Points on a hilly landscape, in no order, each with its height.
From any point a ball rolls to the lowest of the 4 points nearest to it. It stops when none of these is lower. Distance is the straight distance between rows; heights are no part of it.
Bak h=488: [103 154 111  70 171 135 137  90 160 111 121 119  91 123 166 137 134 146
 158 154 167 131  93 129 159  90 174 113 143 147 102  69 106 106 131]
Tave h=535: [116 129 167 153 133 166 116 138  97 104 108 159  91 125 111 166 113 124
 159 122 115 133 144 122 144 116 129 135 156  79 112 156 134 141 125]
Notug h=476: [145 145 120 152 156 132  67  83 151 153 120  80 166 153 116  78 148 123
  51 104 100 152  90 163 115  75 135 167  70  99 170 147 113 165 117]
maz h=385: [132 139 175 148 108 116 157 140 122 121 117 123 128 123 115 125 118 124
 101 141 129 120 168 143 113 146 117 150 129 126 132 145 146 134 137]
dop h=764: [134  70 105 124 106 146 131 191 120 168 189 153 132 169  98 100 141 120
 139 150 108 117 152 103 134 200 103 110 119 170 113 124  97 119  58]
bedo h=319: [100 122  78  87 137 112 119 113 135 134 166  93 150 143 126 152 132 118
 148 158 161 174 111 122 147 123 137  95 141 149 118 108  74 122  48]
kub h=672: [148 143 151  73  71  83 171 151 154 134 139  96 121 105 128 124 145 121
 160 162 146 102 128 125 102 195 126 140 129 211  98  85 114  66 127]
lida h=393: [110 127 151 185 153 121  90  89 113 116  71 118 143 106 116 148 126 120
 125 108 117 141 135 154 117  98  86 162 148  95 181 177 123 136 110]
goti h=577: [153 113  74 139  94 145 171 164  73 114 194 183 125 120 173 157 114 165
 153 155 147 110 107  90  97 142 131 119 170 148  76  87 104 101  73]
rir h=760: [171  80 157 101  80 161 135 182 141 201 208 134 129 176  97  69 133 131
 113 144 109 133 155 135 145 197 103  94  75 163 110 136 116  97 105]
pab h=442: [117 149  95 178 136 162 137 145  76  60 103 211  92 122 154 190 104 147
 163  73 123 121  99 103 132  88 133 127 163  81  95 123 154 165 136]
lutot h=822: [148  96 165  88  80 134 176 177 138 170 174 134 120 153 120  99 130 139
 139 156 123 113 147 121 127 200 129 110  93 162 104  99 115  82 142]
ketom h=549: [154  57  79 142 127 123 140 214 127 182 182 153 201 126 121  88 160 118
 105 117  96  98 169  99 110 182  82 108 118 168 122 172 108 127 133]
fefeb h=452: [107 142 185 185 145 150  91  83 138 143  75 110  98 152  85 114 132 138
 110 107 116 142 136 145 137  76 121 162 128  86 165 160 157 152 129]
fonuk h=854: [155  83 125  87 114 109  73 130 202 222 181  60 167 164  74  54 163 131
 152 140 111 165 136 155 105 203 134  76  64 228 116 128 128  71 132]
gonof h=286: [120 157  67  60 142  90 129 113 146  92 119 112 140  97 157 165 126 155
 168 161 160 120  90 130 142 103 132 112 158 151 127  71  97 116 106]
tam h=520: [ 70 145 152 156 178 126  81  71  87  98  48 170  79 115 164 172 119 118
 191  75 132 165 186 125 105 141  97 108 147  86 152 164 190 115 138]
razi h=230: [ 72 142 151 169 195 123  49  57 138 133  57  77 118 127 106 132 119 131
 121  90 119 183 133 146 147  53 118 143 130 118 168 146 114 154 111]
Pifa h=267: [104 189 187 141 136 114 136  89 110 108  66 157  96 119 153 131 108 150
 145 127 138 116 158 151 144 102 161 112 139 115 140 113 186 111 211]
Fama h=497: [112 142 191 175 117 155 146 118 118  91  98 165  69 128 141 157  91 123
 165  95 113 122 162 129 155 127 132 148 148 107 120 163 186 118 129]
gidi h=689: [147 116  63  64 155 130 110 148 171 189 185 102 156 158 117  58 175 147
 106 158 114 145  90 139 147 143 153  94  76 137 105  86 108 112 141]
mogi h=608: [148  87  62  98 117 131 139 177 102 150 190 138 185 111 152 111 128 118
 125 160 125 132 121  98 113 152 104 106 133 147 121 113  88 138  93]
Tibu h=401: [142 149 162 174  99  91 136 117 104 102 140 125 167 125 119 138 132 108
  62 103 129 111 150 147 101 119 113 173 122 115 181 195 171 175 185]
mupus h=372: [133 179 149 172 152 116 104  83 155 115  88 117 141 124 132 115 134 137
  75 113 121 144 126 151 120  63 134 148 128 106 175 132 137 168 169]
Sazif h=862: [154  74 158 122  90 133 157 202 120 182 180 129 132 156  97  93 134 118
 135 133 105 109 181 121 106 205 112 129  96 168 127 139 129 106 132]
nive h=345: [119 158 178 157 154 102  93  84 144 139  91  87 117 124 128 108 127 128
 101 131 138 154 138 137 126  99 151 143 127 127 166 117 136 132 156]
dasip h=432: [120 127 166 150  86 115 180 124 112  69 111 165  80 119 135 176 107 132
 141 138 145  84 154 119 111 157 141 156 175 155 130 135 175  92 168]
konak h=302: [146 121 105 153 113 140 134 154 109 108 144 160 172 127 118 113 123 101
  79 112 114 109 123 135 114 104  99 175 113  89 168 171 124 172 157]
tolog h=726: [142 122  97  79 104  77 129 156 141 119 172  92 153 110 120 123 136 115
 175 160 170 161 146 104 104 153 120 118 149 190 115 109  99 103  76]
vev h=614: [114 160 143 113 133 105 133 105 144 119  92 129 113 114 156 178 109 140
 147 147 151 123 129 130 141 121 145 129 142 134 104  70 122  92 136]
libo h=118: [141 149 160 164 147 100 102  66 169 143 120  79 142 121 128  87 140 131
  56 102 138 138 117 162 110  83 155 173  91 130 169 124 142 130 182]
foto h=339: [131 119  80 133 145 117  96 119 148 149 137  79 172 130 111  98 139 124
  95 118 104 153 129 130 102 114 116 153  91 119 161 143  77 150  88]
vukid h=397: [ 92 129 114 153 179 152 117 102  83 106  69 154 121 122 135 171 102 126
 163 105 146 123 106  99 157 100 117 137 163 105 129 129 127 149 117]
rud h=656: [138 130 150 121  83  91 183 138 112  83 144 129 121  98 147 168 116 122
 171 171 144 100 155 106 101 175 128 153 178 195 120  98 128  75 115]
pasum h=781: [142 140 118  57 124 110 149 134 162 137 131  89 113 117 134 118 145 143
 165 174 147 118 112 143 133 141 160 125 138 198 104  89 122  58 142]
Kune h=439: [129 153 153 180 100 131 174 117  98  54 102 208 109 113 128 163 112 121
 122  95 113 104 137 143 141 106 138 132 154 115 169 190 188 175 196]
Siz h=463: [109 102 116 172 143 158 110 129  84  89  89 181 106 139 114 155 112 105
 157  51 117 108 125 123 125  96  71 146 163  62 152 205 140 177 123]
zeru h=579: [101 120 166 150  98 112 154 126 123 107  97 110 118 113 131 155  84 126
 180 151 157 133 160 122 121 173 125 141 174 153 104 133 123 101  99]
Benas h=443: [131 146  62  68 156  82 111 109 163 115 121  82 163 112 141 136 149 152
 126 147 174 151  93 113 110 113 140 130 130 153 127  78  91 132 106]
val h=361: [105 170 146 137 158 138 146 106 115  80  66 154  56 118 177 150 102 149
 148 129 148 115 119 129 157  99 145 127 140  88 128 110 162 124 206]
Kimog h=578: [ 78 164 185 169 204 135  72  75 104 123  51 133  87 123 126 139 139 140
 173 100 126 157 130 133 147  96 109 114 139  70 162 153 165 136 127]
tas h=698: [137 130 141  70 117 140 161 116 143 142 128  97  97 146 124  99 117 144
 154 162 153 134 116 125 135 149 163 110 100 158  97  73  97  83 112]
Bano h=675: [133 109 113  52 113 114 106 133 163 165 168  75 135 140 102 100 152 149
 131 160 143 138 109 145 130 128 136  94  83 172  97  99 110  87 102]
Zotu h=480: [129  89  66 143 132 146 128 158  66 127 167 160 125 129 151 163  88 124
 166 131 141 138 110  95 119 134 129 112 171 124  83 111  73 144  50]
konad h=553: [111 123 110  77 124 125 131 100 178 133 137  72 111 146 113 132 116 134
 176 179 155 179 104 149 152 152 156  91 148 153  93  87 113  92  57]
gis h=653: [144 108 164 138  96 171 139 161 127 173 168 136 134 153  85  96 132 102
  89 123  83  88 142 107 136 134 115 126  89  94 145 162 165 148 119]
fazo h=288: [145 106 149  61  90 139 121 144 158 166 165  75 119 152 108  98 114 131
 144 178 125 136 123 130 121 198 143  80 106 164  97  88 110  77  82]
seb h=600: [155 109 143 132  84 115 197 172 119 114 180 144 135 129 139 120 135 124
 111 156 120  85 143 119 117 191 123 124 117 162 116 124 163 101 162]
zofi h=623: [ 91 149 164 151 176 180 105  95 109 122  98 196  39 123 168 191  99 144
 193  58 117 135 139 101 138 150 147 106 159  91  87 131 181 107 121]
Gal h=222: [120 128 103 119 162 129  96 109 122 127 113 111 142 147 127 136 135 119
 135 142 135 155  94 110 166 114 133 112 136  94 136 124  90 131  71]
Dabi h=444: [129 146 178 195 101 131 110 114 124 108 101 141 121 130  83 149 114 105
  87  88 110 125 145 146 114 105  87 178 125 103 188 207 190 161 142]
Figuk h=469: [121 121 190 182 119 155 101 120 123 117  94 143  98 155  86 137 123 105
 127 110 101 116 159 136 142 124 107 160 139  82 157 193 179 139 134]
gara h=440: [116 109 124 192 131 133 131 120  83  82  56 171 131 121 109 158 123 105
 127  96 133 110 145 134 114 106  65 170 165 100 165 190 129 172 142]
Fubat h=487: [ 94 148 155 179 151 130 111  82  67  87  52 180  96 110 143 158 122 140
 153  66 133 130 173 110 121 107 101 141 166  95 170 186 175 146 169]
guro h=142: [152 145 116 136 135  87 133 117 142 133 134  97 188  97 149 124 135 123
  91 128 149 137 136 135 108 127 119 159 121 141 133 116 115 139 154]
bupa h=481: [108 142  34  68 154  51 115 122 162 105 154  84 157 118 122 169 150 127
 178 168 170 166 102 142 114 111 133 114 149 189 118  94  88 108  79]
Fanur h=716: [165 107  79  98  93  99 157 204 132 159 189 133 180 119 151  98 161 123
 127 132 121  95 132 103 106 181 127 106 123 184 107 104 121  96 145]
loted h=605: [168  99 111  93 119 105 125 180 150 183 189 102 185 112 133  77 158 124
 108 136 107 125 142 123  97 174 117 115  80 156 125 118 142 122 163]
Nufe h=630: [126  87  61  94 151  77  63 123 181 181 196  63 187 125  99  75 161 136
 128 135 112 190 124 160 111 134 134  89  96 162 126 117 118 129  85]
nug h=377: [120 161 149 167 128  99 118  92  99  97  78 142 137  93 165 158 137 113
 104 115 143 140 145 144 126  91 107 160 151 149 169 126 152 142 179]
vala h=570: [130 137 180 117 115 130 122 118 168 171 141  68 123 149 115  98 128 136
 106 150 125 131 131 144 138 141 129 140  70 154 132 124 124 106 128]
Tus h=587: [124  90  98 152 123 113 106 147 124 155 129 111 183 110  98 102 144 111
 108 131 124 143 154 120  83 162  81 132 114 134 166 166  80 163  62]
mame h=509: [124 154 157 166 115 187 113 130 129  99 102 181  84 151  90 139 107 118
 121  76 107  87 122 133 147  75 124 145 131  61 149 184 194 182 161]
tinu h=391: [151 144 125 124 154 133  98 145 173 176 155  92 164 147 121  81 158 125
  81 123 120 133  78 140 120  99 141 147  81  95 136 128 115 158 159]
lod h=659: [149 115 135 157  83 119 201 176  84  98 158 154  84 119 170 178  88 142
 171 138 122  73 138  90  95 155 151 137 180 151  75  82 141  91 119]
big h=390: [103 108  78 152 162 121 144 119  80  86 106 137 145  99 150 187 106 124
 168 124 145 146 122 126 128 133 104 129 177 118 132 131  77 139  91]
sul h=292: [119 144 115 117 170 145  88 111 128 146 123 112 162 132 114 120 134 139
  94 129 121 148  80 132 146  64 145 124  97  92 154 116  93 172 102]
rul h=433: [120 113  80 126 167 162 110 140  59 113 106 154 104 114 150 176 100 138
 153 118 141 132 101 122 134 105 118 112 167  93 106 133  83 161  84]
fadad h=640: [139  73  88 107 108 116 144 195  99 147 178 139 173 131 141 118 150 107
 128 147 132 109 148  97 103 194 103 114 141 161 113 135  75 129  91]
vam h=467: [132 120 142 135 128 173 101 132 123 153 116 127 150 153  96 101 141 104
  84 108  84 125 117 130 148  92  92 152 118  68 164 167 114 187  95]
nakod h=316: [108 108 129 159 156 117 100  87  98 110  71 103 143 106 119 174  96 129
 140 111 142 143 146 135 121 112 101 133 163 126 143 146 105 150  88]
vutib h=44: [142 167 184 157 140 156 124  97 170 139 107 108 109 170  82  82 132 118
  67 134 104 145 105 164 161  61 163 164  69  81 149 159 165 144 179]
zasud h=379: [135 127 142 143  82 153 155 163 132  95 153 172 115 139 107 109 132 109
  71 111 106  79 139 129 129 132 144 157  97  92 151 157 155 165 184]
fivok h=394: [113 117  99 143 144 153 133 143  92 117 132 124 124 113 142 164  92 118
 182 135 157 145 129 115 141 154 128 105 164 133  77  95 100 107  23]
Neb h=362: [ 85 174 112  94 153  76 103  68 164  93  69  82 127 107 150 132 142 142
 162 159 163 164 134 141 130  75 167 111 137 170 124  86 135 104 140]
tel h=556: [138 139 143  68 107 147 143 119 174 153 132 103 104 161 115  77 147 133
  95 148 126 120  93 144 138 123 149 128  59 139  86  87 119  91 183]
mutif h=543: [143 128  75  94 133 113 138 143 139 133 159 130 150 109 168 129 133 113
 119 132 136 117 117 105 135 129 143 120 117 118  94  85  93 133 114]
vufil h=513: [ 94 140 101 168 192 116 112  76  67  76  37 184 119  93 155 173 133 134
 147  50 137 156 115 114 132  92 110 128 160  96 149 154 130 161 172]
gel h=447: [118  78  89 146 133 125 141 171  91 104 127 149 146  96 143 166 118  98
 126 106 164 113 122  94 105 136 103 143 169 112 111 141  89 159  94]
dof h=344: [157 110  77 135 111  99 138 171 129 132 168 122 182  99 152 116 157 115
 104 122 130 108 132 111 107 155  89 139 122 145 152 144 124 148 141]
Vogo h=425: [111  82 122 169 126 158 116 163  94 129 131 151 148 112  97 129 138  93
 126 103 111 105 138 123 144 129  91 162 145  73 160 199  85 184  86]
Zomod h=828: [150 103 156 111  72 118 188 189 128 149 156 124 120 156 113 118 113 127
 154 162 140 110 164  96 119 208 124 110 129 178 102 103 106  89  90]
Disa h=490: [141 129 144  94 128 159 120 128 171 198 157  82 137 156  95  80 151 116
  89 149 111 139 104 148 143 133 152 116  62 146 123 109 116 114 142]
bodo h=336: [109 148 106  88 158 128 136 112 156 139 125 109 131 149 128 107 144 130
  92 155 147 141  83 145 146  97 154 119 109 111 110  90  85 123 113]
vilef h=534: [165  88  66  90 143 131 117 184 154 190 189 142 207 119 149  75 150 142
 108 126 102 105 140 114 116 148 118  88 104 154 117 138 109 125 162]
muf h=597: [ 85 154 140 101 156 105 104  73 158 139  83  59 131 131 134 148 134 143
 170 156 148 163 117 151 139 110 146 118 146 173 131 115 127 101  93]
nasu h=308: [105 150 218 161 132 106 100  60 158 151  71  92  95 121 110 123 123 134
 114 134 114 158 169 149 118 130 128 142 113 132 153 123 180 109 148]
fulov h=501: [139 195 125 152 155 128 118 125 146 121  97 135 130 136 116  90 157 111
  46 110 119 143  58 133 143  47 160 150  83  74 164 134 113 172 191]
zopit h=511: [ 80 148 202 139 140 173  93  72 150 151  76 121  49 154 111 127 122 142
 141  97  93 143 126 136 183 104 139 124 132  88 111 133 179 111 138]
Vusu h=457: [109 133 135 163 193 122  81  99  90  96  32 149 127 121 122 157 117 107
 153  71 133 146 136 129 120  59  77 155 157  84 163 211 130 151 132]
zokit h=384: [150 144 159 164 128 119 118 109 137 158 107  88 155 122 102 116 133 115
  66 107 107 150 134 146  98 109 115 169 101 121 183 164 125 156 106]
Tafa h=530: [143 130 151 161  74 150 197 163 112  79 165 194  89 133 150 164  93 149
 131 130 122  80 137 119 131 135 158 130 156 114  86 107 188 106 137]
kimo h=498: [138 121  48  65 148  94 112 118 176 139 173 102 171 122 150 132 151 140
 128 154 162 146 113 131 145 130 142  86 114 143 117  95  76 121  86]
Firev h=821: [124 168 140  58 114  86 149  96 183 112 107  73  83 110 139 160 132 139
 193 180 161 151 143 161 115 126 164 119 147 221 108  73 144  61 129]
mavis h=740: [157 120 105  49  99 140 172 152 168 181 171 130 115 146 127  73 148 166
 128 183 117 137 106 147 134 159 138  84  78 157  78  76 109  63 166]
fola h=434: [121 109  77 168 136 114 144 128  72  77  90 189 111  86 166 185  94 130
 151 116 153 103 129  91 115 115  90 136 195 122 128 136 100 132 127]
nid h=628: [163 109  99  52 131 141 161 160 165 162 189 127 143 144 139  63 158 127
 104 149 106  98 108 143 127 137 142 116  67 148  98  94 118 102 166]
posed h=338: [125 130 160 149 118 138 132 119 115 102 105 138 142 114 128 133 127 110
  95 118 119 110 141 127 122 109 125 166 135  95 152 150 135 163 145]
Giru h=545: [141 139 160 122 119 144 140 137 162 162 156 105 114 146 105  88 141 132
  74 140 107 102 112 137 125 137 150 123  80 126 151 121 137 122 196]
savi h=580: [137 112 154 170  57 184 169 141 132  55 172 187  74 170  96 128 102 127
 122 114 102  76 123 138 129 125 181 134 123  92 128 148 211 149 166]
mubip h=496: [ 91 139 120 144 222 156  82  61 110 108  37 133  88 129 155 163 118 146
 160  92 129 164  99 115 175  91 138 105 165  82 120 116 123 144 117]
zeg h=665: [163 108 147 114  81 162 159 195 151 154 197 169 117 153 131  83 136 118
  99 132  82 103 139 135 140 160 142 108  93 140 113 124 149 117 142]
rusur h=287: [158 134 135 100 107 120 113 131 164 183 162  97 155 124 101  68 147 150
  98 139 104 144 134 159  89 156 130 128  53 166 130 112 142  82 211]
lozof h=395: [130 129 113  94 130  97 124 126 160 138 127  74 150 105 130 116 135 123
 118 148 134 135 110 128 116 121 128 129 112 154 143 111  95 132 104]
teram h=462: [170 123  78 112 146  77  79 103 175 156 175  83 209 100 138  77 167 149
 111 113 131 127 121 135  64 118 137 133  86 171 126 109 123 114 167]
bifet h=566: [129 133 135 139 140 188 127 138  98 125 111 150 118 127 103 152 107 108
 133 116 130 119 116 134 153 108 115 150 153  83 129 151 120 169  81]
Domuv h=584: [ 80 148 103 143 240 122  79  85  84 114  37 139  96 117 144 167 128 142
 177  60 129 164  93 109 152  86 105  91 159  71 135 149 133 149 131]
zemor h=451: [113 152 192 190 123 132 132 121 112  79  96 182  95 127 148 152 108 127
 137 105 107 103 187 132 137 114 134 136 169  98 148 161 204 128 160]
Sipon h=645: [163 134  71  49 108 116 148 137 148 121 162 101 118 123 176 152 140 147
 158 174 156 119 106 102 129 137 143 107 114 172  99  46  90 107 101]
Zam h=473: [159 101 131 144  72  82 152 165 124 112 141 124 173 105 134 134 128 119
 112 155 135 108 171 120 104 173  87 133 142 160 124 149 120 120 132]
Kopam h=352: [132 129 130 147 102 124 173 148 109  82 116 148 128 120 133 144 109 127
 115 126 128 104 134 138 142 140 121 153 151 102 140 130 140 144 151]
Tuze h=677: [131 166 139  59 151 123 159  81 157 115  90 115  78 116 148 160 142 139
 173 189 160 124 111 150 150 116 177 120 143 182  80  55 117  77 145]
paz h=56: [101 142  82  98 165 123 128 103 116 106 113 113 136 146 131 166 120 150
 170 135 152 144  86 136 154 118 144  85 154 128 115  85  82 128  84]
tero h=392: [138 109 141 158 103 147 114 128 104 119 143 144 151 135  95 136 124  93
  83 118  97 101 156 140 136 131  96 160 139  85 149 193 135 166 110]
pulog h=389: [116 155 168 177 125 139 141 105 112  88 100 170  89 130 138 141 117 128
  93 112 121 127 137 134 146  86 135 136 132 104 140 137 199 152 215]
ren h=557: [124 134 143 181 139 185 122 119  87  98 125 201  56 146 149 183 102 137
 186  53 124 105 130 104 141 159 107 122 167  88 104 167 164 117 100]
Movu h=268: [113 157 141 123 129 145 121 124 143 136 104 138 118 134 122 121 132 121
  99 138 114 114 114 131 155 100 135 137 116  91 121 128 142 148 155]
guka h=524: [114 155 133 153 172 162  95 109  94  99  71 149 121 124 113 131 105 118
 119  72 105 136 101 130 155  28  89 147 143  51 166 166 133 176 130]
bere h=297: [128 102 125 145  98 170 131 163 106 117 153 188 111 140 110 128 142 108
 123 102  89  74 136 116 122 105 118 145 135  66 137 158 117 180 118]
gav h=468: [ 91 148 152 139 157 163 116  91 108 130  61 131  83 127 138 141 103 139
 150 115 133 153 124 114 162 119 152 127 154  91 110 112 141 140 116]
midaz h=148: [147 159 185 151 113 128 135  93 154 138 148 108 115 151 103 103 125 131
  58 124 105 140 130 159 121 106 147 173  71 120 177 148 173 158 191]
Doker h=683: [128 103 198 136  86 109 151 140 140 137 189 129 136 153  67  96 146 121
  72 119 100 107 162 144 118 161 127 135  86 133 157 178 194 128 163]
vatav h=548: [138 144 159 170 107 182 158 126 130  68 130 219  66 140 128 154  90 136
 148  95 107  86 132 125 143 121 152 140 149  76 119 174 223 143 175]
lemu h=475: [114 177 160 130 142 162 149  97 169 120  91 154  58 151 126 113 118 136
 106 154 121 131  96 162 155  70 185 123  98  94 109 107 166 114 217]
Zalo h=486: [177 130 135  83 106  97 150 136 155 173 168  94 165 121 110  88 149 142
 121 154 124 123 140 152  79 188 136 135  79 196 120  93 136  71 175]
Lemuz h=641: [ 98 157 140 102 153 141 129  79 152 126  99 126  60 139 162 145 103 153
 187 149 144 135  89 127 176 119 192  98 140 123  65  64 126  81 102]
fopel h=586: [105 128 175 135 102 187 141 147 101 129 148 166  81 124 130 152 112 136
 159 120 133 102 140 105 144 161 131 133 157 107  84 118 146 125  90]
tur h=642: [166 126  69  60 112  83 114 139 152 132 176  78 162 118 134 113 145 137
 146 161 161 156 119 129  97 170 136  98 109 197 113  98  96  99  88]
piv h=738: [151  96 108  52 110 102  96 133 186 193 181  61 158 134  95  73 157 155
 167 150 130 156 123 156  86 170 138 102  80 195 115 116 119  83 125]
fopom h=877: [126  78 144 153  87 155 169 179 109 145 171 167 128 153  98 120 134  94
 130 122 109 102 164 111 122 160 107 138 150 113 116 163 126 118  81]
foz h=479: [162 136  74  97 133 137 112 169 151 155 166 132 175 120 145  89 156 115
  88 133 113 116 110 116 130 118 145 109  99 101 127 100 109 149 177]
fut h=407: [ 98 158 135 148 182  76  76  77 140  98  74  91 129 102 158 144 123 148
 143 132 171 149 128 135 122  82 134 134 151 164 159 116 114 127 124]
Veko h=508: [155  98  62 124  95  94 155 189 108  91 152 133 185  94 145 151 141 116
 131 140 155 103 133  94  79 181 135 133 141 169 135 126 108 113 103]
vipa h=259: [ 97 121  88 110 130 126 130 101  96 119 128 116 142 136 140 177  95 130
 185 148 178 168 118 132 140 138 133  93 186 150  97 112  86 124  39]
Tolu h=266: [151 150 133 143 126 109 113 112 134 152 135  99 150 116 121  94 132 118
  53 112 117 137 118 155 115  90 113 174  84  93 154 145 146 162 187]
famo h=643: [153  73  95 121 107 172 115 203 107 178 188 182 142 135 145 100 149 121
 120 125 117 112 149 105 128 161 114 107 127 123 117 141  98 151 108]
mezi h=745: [166 114  88  73  81 131 182 183  93 147 201 164 126 112 175 130 142 134
 136 155 129  87 145 106 114 150 141 122 132 160 105  78 111  78 116]
defis h=604: [136 125 181 115  68 174 166 151 139 156 176 130 120 154  99  91 123 133
 102 144 108 112 147 135 158 158 131 133  71 113 106 123 137 114 151]
suvam h=588: [131 127 102 125  98 107 157 162 108 113 136 122 147 110 142 144 139 123
 140 153 152 123 134 105 114 169 136 137 154 147 119 119 110 118 102]
rugi h=590: [135  91  66  93 143 128 115 148 123 163 169  97 166 132 143  95 143 115
 123 152 127 143 113 113 135 134 102  95 109 146 122 127  85 132  62]
nise h=744: [146  78 145 122  71 108 174 186 115 152 184 139 156 142 125 105 158 144
 114 144 104  91 146  93 105 226 115 117 126 185 122 131 132  92 151]
nutil h=478: [127 163 185 147 116  94 123  70 168 136 109  80 105 124 111 120 115 138
 116 151 131 155 126 153 123  94 151 132 100 165 129 113 151  99 175]
Nat h=68: [ 79 137 123 153 205 100  67  51 104 106  42 108 145 122 132 140 140 149
 135 109 134 193 126 134 117  76 114 102 154 123 153 151  99 143 112]
zos h=298: [130 135 100 142 123  96 122 122 106  87  85 133 156  99 162 161 125 133
 107 103 150 116 107 128 118 123 123 144 152 138 145 111  97 165 155]
punuz h=707: [122 115 148 112 102 134 137 160 124 153 144 101 124 123 142 121 109 133
 143 166 159 112 129 124 139 172 139 122 134 151 112 107 124 131  89]
Tufor h=477: [118 124  75  99 157 118  84 123 159 140 160  76 180 161 128 121 159 115
 125 133 136 175  90 140 144 113 145  70 116 134 118 113  84 141  86]
mekon h=489: [106 105 118 167 179 143  92  97  62  82  51 183  73  94 148 185 120 116
 190  45 124 146 129 104 130 103  75 126 173  84 129 180 131 142 131]
poda h=154: [128 164 146 149 114 160 140 125 158 118 152 136 105 155 108 100 121 121
  60 129 105 115  91 146 166  85 147 155  95  87 155 151 168 173 206]
Bedus h=492: [103 196 146 134 167  65 131  68 130 104  57 116 110 102 168 140 133 130
 151 132 146 136 134 129 114  56 154 118 144 142 160 107 145 129 186]
Fam h=684: [167 114 155 140  93  95 134 147 157 149 181 122 168 130 107  94 145 128
  68 120 106 109 169 127 105 167 136 115  91 149 152 153 146 118 179]
tumok h=533: [130  77 113 153 112 121 156 165  89 133 160 130 154 120 126 163  97 122
 166 152 146 134 150 113 124 176 115 124 169 163  82 102  78 103  42]
komef h=396: [ 96 168 131 127 171 135 105  91 139 104  52 138 113 132 164 145 122 145
 121 109 136 157  98 116 167  81 151 128 131  81 118  97 130 157 156]
lezan h=238: [129 159 192 163 101 155 148 119 156 117 142 132 106 159  69  91 119 117
  90 125  82  99 135 151 151 118 128 150 118  89 149 169 186 164 147]
kotop h=495: [114 100 136 158 138 142 148 140  65 116 105 163 104 111 146 177  90 124
 187 115 138 136 149 113 127 170 119 132 202 115 101 141 117 122  73]
bebuz h=449: [133 124  92  96 112 142 159 137 110 134 173 143 104 129 160 167  84 149
 204 164 165 142 101 114 141 155 155  90 164 157  80  57 104 102  47]
Mut h=460: [141  89 123 148 107 110 140 188 118 143 174 131 187 123 115 103 167 102
  96 133  90  99 164 113 102 178  78 148 118 125 140 178 117 148 127]
nor h=531: [136 105 108 123 140 163 122 161 117 169 138 125 149 145  99 107 122 118
  86 123 121 146 130 137 142 114 111 120 125  93 134 144 101 162  80]

Call two points neighbours if one is among the 4 nearest of the other. Go from one point of each pair to the other, from neighbour to neighbour, staying as low as possible. Name the highest point that can't be avoided.
rusur / paz => teram
guro / nasu => nive
foto / vutib => zokit
Nat / Neb => fut
libo / vutib => midaz
libo / konak => posed

Write out the way that a ball takes from each point below.
Sazif => nise seb Zam dof guro
mekon => Vusu lida nakod Nat
zofi => gav komef Movu poda vutib
lutot => nise seb Zam dof guro
famo => ketom Mut dof guro
vilef => foz tinu Tolu libo
Tave => gav komef Movu poda vutib
